Each scene shows the same named points in several views. A view is turned or mirrored, and shifted as a whole, has a little noise and may leave points out.
(in the rows, 128 means zero)

Scene 1
View 1
Z185: [123 172 154 129  93  84 108 112 121 149 129 125 102  79  96 123  94 127
 130 150]
Z229: [117 120 143 137 102 118 117 117 108 118  99 137 121  96 102 127 103 120
 111 112]
Z507: [115 162 169 142 109 108 115  96 126 134 103 130  83  73 107 134 106 130
 105 148]
Z398: [111 182 149 142  87  77  95 117 112 146 123 119  99  55 111 127  87 130
 129 148]
Z948: [108 150 107 127  73  70  89 158  98 146 140 136 155  92  93 111  76 112
 161 115]
Z883: [130 148 146 123 104 105 123 116 120 147 128 139 113 118  80 118 107 123
 127 135]
Z937: [141 126 116 131  49  89 104 147  97 113 134 108 154  88  95 100  92 118
 148  90]
Z848: [ 98 150 145 138 110 107 105 116 111 141 107 143 112  87 103 133  95 122
 121 128]
Z466: [112 126 134 138 103 115 109 129 104 122 101 139 130  97 102 126 101 115
 123 106]
Z378: [102 126 106 135  85  96  90 159  90 127 119 143 157  93  99 115  83 110
 146  95]
Z804: [ 77 141 153 140 147 128 114 112 110 134  79 162 107  89 113 146  96 117
 101 131]
Z9: [126  95 126 132 102 134 119 130 101 109 102 141 146 123  89 120 110 114
 119  87]
Z44: [175 102 124 108  79 123 144 123 119 132 149 132 146 173  51  93 122 118
 138 100]
Z269: [120 131 166 147 108 125 123  97 119 109  87 124  93  75 109 136 110 127
  96 125]
Z993: [ 96 155 175 150 124 119 111  93 116 120  76 130  77  50 124 147 103 128
  86 146]
View 2
Z883: [147 126 114 112 104 178 137 160 105 142  88 132 127 148 128 136 144 140
 118 101]
Z269: [141 105 103 139 111 143 106 117 122 116 108 115 110 147 133 115 129  96
 121 107]
Z466: [159 118 119 124  92 144 137 143 121 113 102 139 120 136 134 130 108 137
 127 123]
Z185: [133 129 106 116  90 164 134 143 109 111 103 113 124 141 121 128 140 125
  97  98]
Z804: [148  80 119 154  71 155 128 121 121 115 125 105 131 161 128 113 109 123
  98  93]
Z229: [154 110 117 132  97 146 128 133 121 121 100 133 123 142 137 124 113 125
 127 118]
Z44: [177 122 132 105 134 174 138 177 108 186  45 182 127 143 151 150 145 169
 170 135]
Z398: [113 161  93 102  88 162 137 145 103  85 113 104 119 132 113 131 140 119
  81  97]
Z993: [122 104  94 142  94 148 109 109 123  91 128  88 112 150 125 106 130  84
  94  90]
Z848: [143 120 113 125  84 159 140 143 111 115 114 114 128 144 125 128 123 130
 102 101]
Z507: [122 119 100 126 104 163 114 129 110 116 111 101 112 151 120 118 148 103
  94  89]
Z9: [179  98 130 134  93 145 137 143 126 135  91 160 129 139 149 135 101 145
 156 140]
Z937: [154 175 117  89 102 140 152 163 116 101  82 165 118 108 133 154 114 149
 143 150]
Z948: [150 172 116  93  68 162 175 177 105  99  96 147 138 116 124 158 110 169
 109 128]
View 3
Z848: [119 173 102 133 126 127 159 146 136 108 145 141  91 150  90 123 118 142
 150 100]
Z44: [144 149 132 155 144 154 141 143 188  81 117 133 191 173  68  76  64 103
 191 133]
Z883: [130 187 118 142 131 133 157 147 153 100 139 131 123 159  87 105  98 130
 159 116]
Z185: [111 212 124 132 128 122 166 146 141 123 158 146 117 149 101 123 117 141
 140 129]
Z398: [106 204 116 129 123 112 166 142 129 129 171 159 107 140 103 143 131 151
 129 122]
Z9: [135 107  97 140 142 146 141 138 165  88 121 152 132 157  75 110  98 125
 181  88]
Z937: [104 121 120 145 132 129 151 129 154 116 157 189 178 132  85 135 104 141
 163 138]
Z229: [123 164 108 131 135 128 153 142 152 107 143 157 119 154  91 128 116 138
 157 105]
Z804: [129 163  84 126 127 128 163 150 132  99 130 126  49 158  88 118 124 143
 153  67]
Z507: [130 212 107 114 143 119 163 146 147 112 136 150  84 168 110 130 132 141
 139  93]
Z466: [117 137  98 135 131 133 149 139 146 102 139 155 114 148  85 123 107 137
 166  96]
Z378: [ 99 119 104 144 116 124 152 134 133 119 165 168 127 128  84 138 115 150
 159 112]
View 4
Z848: [143 122 155 128 134 147 142 114 115 130 133 131 153  88 142 129 169 117
 132 111]
Z804: [135 148 143 109 107 139 153 108 119 101 145 116 143  89 134 121 167 111
 135 132]
Z378: [150  89 159 147 173 165 136 119 139 116 137 163 154  93 152 137 175 106
 164 115]
Z948: [175  83 184 157 196 165 126 112 136 132 142 162 178  88 165 126 180 118
 165  86]
Z229: [125 120 158 139 136 141 155 109 127 122 121 151 130 101 146 129 173 109
 125 124]
Z993: [104 116 125 101  97 150 150 122  85 126 113 110 137 100 112 149 157 123
 127 129]
Z883: [146 128 177 144 143 139 141 100 116 155 120 136 149  90 157 118 177 122
 110  92]
Z937: [146  68 177 176 195 160 137 110 143 146 116 190 145 103 163 143 185 107
 145 101]
Z398: [144  84 152 116 150 168 128 129  84 151 125 124 169  93 130 154 163 138
 148  92]
Z269: [104 116 143 127 114 139 157 110 109 135 109 140 124 101 132 143 164 119
 111 127]
Z466: [136 115 160 143 149 141 152 105 135 121 130 154 137  98 151 125 177 103
 134 121]
Z185: [148 101 163 128 148 154 131 120  91 162 117 125 168  89 143 139 165 135
 124  88]
Z9: [128 127 172 165 148 132 158  91 164 118 127 174 115 104 167 114 183  95
 122 129]

In a view up to two points have been moved. Name them for each view, in the order of its rows, or write none.
view 1 | Z378
view 2 | Z185
view 3 | Z229
view 4 | none

Scene 2
View 1
Z223: [132 122 183 134 134 137 156 186 138 148 144 114 123 125 131 142 126 118
 101 130]
Z191: [133 121 155 109 129 158 124 184 132 134 152 140 130 135 148 151 127 131
  85 127]
Z833: [113 133 190 140 141 159 153 203 130 161 121 126 124 132 157 165 123 126
  91 122]
Z919: [107 134 165  85 121 181 104 188 120 142 152 143 137 135 149 167 102 155
  71 122]
Z106: [123 129 172 107 126 152 131 183 126 143 150 130 135 132 136 152 118 135
  89 127]
Z743: [150 111 184 120 122 113 156 167 149 137 167 100 127 110  91 121 114 109
 105 140]
Z282: [122 124 178 126 135 147 146 190 134 149 139 123 127 131 141 157 121 125
  94 129]
Z723: [128 133 169 117 129 139 141 185 133 137 148 122 135 126 133 150 127 122
  97 135]
Z354: [110 127 176 125 137 187 133 208 125 159 118 147 119 144 175 170 122 141
  74 113]
Z786: [153 121 134  83 118 130 115 158 141 108 194 127 149 124 113 123 127 122
  95 144]
Z840: [134 111 163 100 121 162 120 176 135 138 163 135 126 129 130 144 109 140
  80 126]
Z278: [159  85 162 122 125 158 137 179 155 128 167 135 113 130 124 124 127 123
  81 123]
View 2
Z191: [113 121  88 140 120 131 120 150 111 142 128 139 118 132 133 140 118 140
 105 163]
Z833: [103 123 108 117 144  95 130 135  99 148 155 125 151 174 136 150 113 112
  99 193]
Z840: [117 124  79 149 121 124 116 158  96 134 120 131 120 133 135 144 121 149
 104 176]
Z743: [ 94 136 123 132 155 158 120 157  93 147 136 121 141 141 161 115 113 171
 103 125]
Z919: [127 127  66 153 113  95 111 133  98 138 137 127 123 145 124 131 125 138
  87 204]
Z786: [116 135  73 158 112 156 107 147 120 145 122 136 104 108 141 102 121 177
  96 134]
Z354: [110 113  96 118 138  84 131 147 100 136 146 132 140 172 123 178 112  94
 109 213]
Z278: [101 116 101 131 128 143 124 165 116 139 118 145 116 126 136 157 110 140
 122 143]
Z723: [108 128 101 134 134 121 121 135 107 152 150 127 139 152 140 123 121 139
  91 167]
Z282: [104 127 104 126 137 115 123 140 101 148 150 130 141 157 139 136 116 128
  96 174]
Z106: [114 126  88 139 126 116 120 141 101 143 138 127 127 148 135 129 121 143
  95 178]
Z223: [ 99 126 119 122 148 126 124 143 104 149 147 127 145 158 144 135 115 136
 100 157]
View 3
Z354: [117 110 114 120 138  64 149 143 115 142 176 135 118 119 142 153 159 144
 183 174]
Z743: [ 88 141 170 108 118 139 123  97 109 162 119 130 135 155 108 141 115 122
 116 133]
Z278: [113 138 142 118 114 108 126 114 130 145 106  97 118 148 125 144 149 145
 146 145]
Z223: [102 126 149 116 136 105 131 124 106 159 141 139 129 133 121 151 128 129
 139 147]
Z723: [105 119 137 118 126 123 128 124  96 151 131 147 124 128 120 161 138 128
 144 144]
Z833: [106 111 131 119 143  85 143 135 102 153 171 151 131 117 131 157 137 133
 163 164]
Z191: [120 123 120 123 114 119 127 123 104 135 116 139 112 126 126 163 153 137
 163 153]
Z919: [115 117 104 123 106 128 133 122  91 126 135 169 106 122 128 173 165 134
 182 155]
Z786: [114 136 138 121  96 165 109 100  99 137  70 133 111 141 112 162 148 132
 134 127]
Z106: [109 122 124 121 117 119 131 121  99 141 131 150 117 127 125 163 150 131
 161 151]
Z840: [112 135 126 116  97 126 130 107 110 131 117 136 108 145 123 153 159 144
 164 149]
View 4
Z223: [124 123 109 125  92 136 132 139 144 116 111 154 134 114 118 135  87  86
 118  74]
Z282: [128 120 105 118 102 135 127 134 146 119 105 150 130 112 116 135  91  88
 120  81]
Z833: [122 122 100 116  86 127 142 162 139 114 103 149 132 106 115 134  78  82
 122  73]
Z919: [130  92  92  80 115 137 138 141 158 145  97 158 122 116  99 131 100 102
  98 118]
Z723: [132 119 105 121 118 135 123 122 149 128  99 147 129 113 112 138  99  92
 123  87]
Z840: [138  96 102 105 111 160 121 116 161 138 120 174 133 115 121 135 110 102
 106 106]
Z743: [135 125 137 153 123 145  97  78 137 117 124 152 139 132 121 145 111  93
 132  75]
Z191: [140 101  92 103 112 150 127 131 164 140 106 162 126 101 113 132 104  98
 117 101]
Z106: [133 105  99 105 109 140 126 127 155 132 102 155 130 112 111 137 103  97
 115  96]
Z278: [151 118 102 145 110 172 113 106 167 120 127 171 131  94 146 136 106  93
 141  71]
Z786: [154  95 107 119 156 159  95  72 171 151 110 161 122 111 117 135 131 102
 127 114]
View 5
Z833: [137 151 151 149 155 143 123 143 137 115 125 115 129 127 130 166 120 140
 112 177]
Z278: [ 88 158 109 149 138 109 123 135 162 126 125  99 161  93 137 147 121 164
  98 119]
Z723: [118 149 144 156 136 130 116 148 146 106 126 123 131 104 128 145 122 158
 130 137]
Z919: [124 132 148 177 149 168 109 148 174 112 121 131 113 134 146 128 137 162
 103 134]
Z191: [112 141 133 162 136 141 108 139 169 117 122 122 134 115 138 137 131 158
 100 132]
Z743: [102 162 132 140 142  91 132 157 130  96 120 107 140  75 121 141 122 171
 156 107]
Z282: [130 143 146 159 146 144 118 145 149 113 125 120 126 124 133 152 127 148
 113 160]
Z786: [ 83 142 120 166 111 122  99 149 177 100 125 126 136  83 137 108 135 182
 131  81]
Z354: [135 148 139 153 165 154 129 131 147 135 124 105 139 147 139 176 123 133
  81 187]
Z223: [118 153 140 143 143 119 124 147 131 107 125 111 140 104 124 157 123 155
 133 145]

In a view up to two points have been moved. Name them for each view, in the order of its rows, or write none.
view 1 | Z919, Z354
view 2 | Z191
view 3 | none
view 4 | Z223, Z278
view 5 | Z282
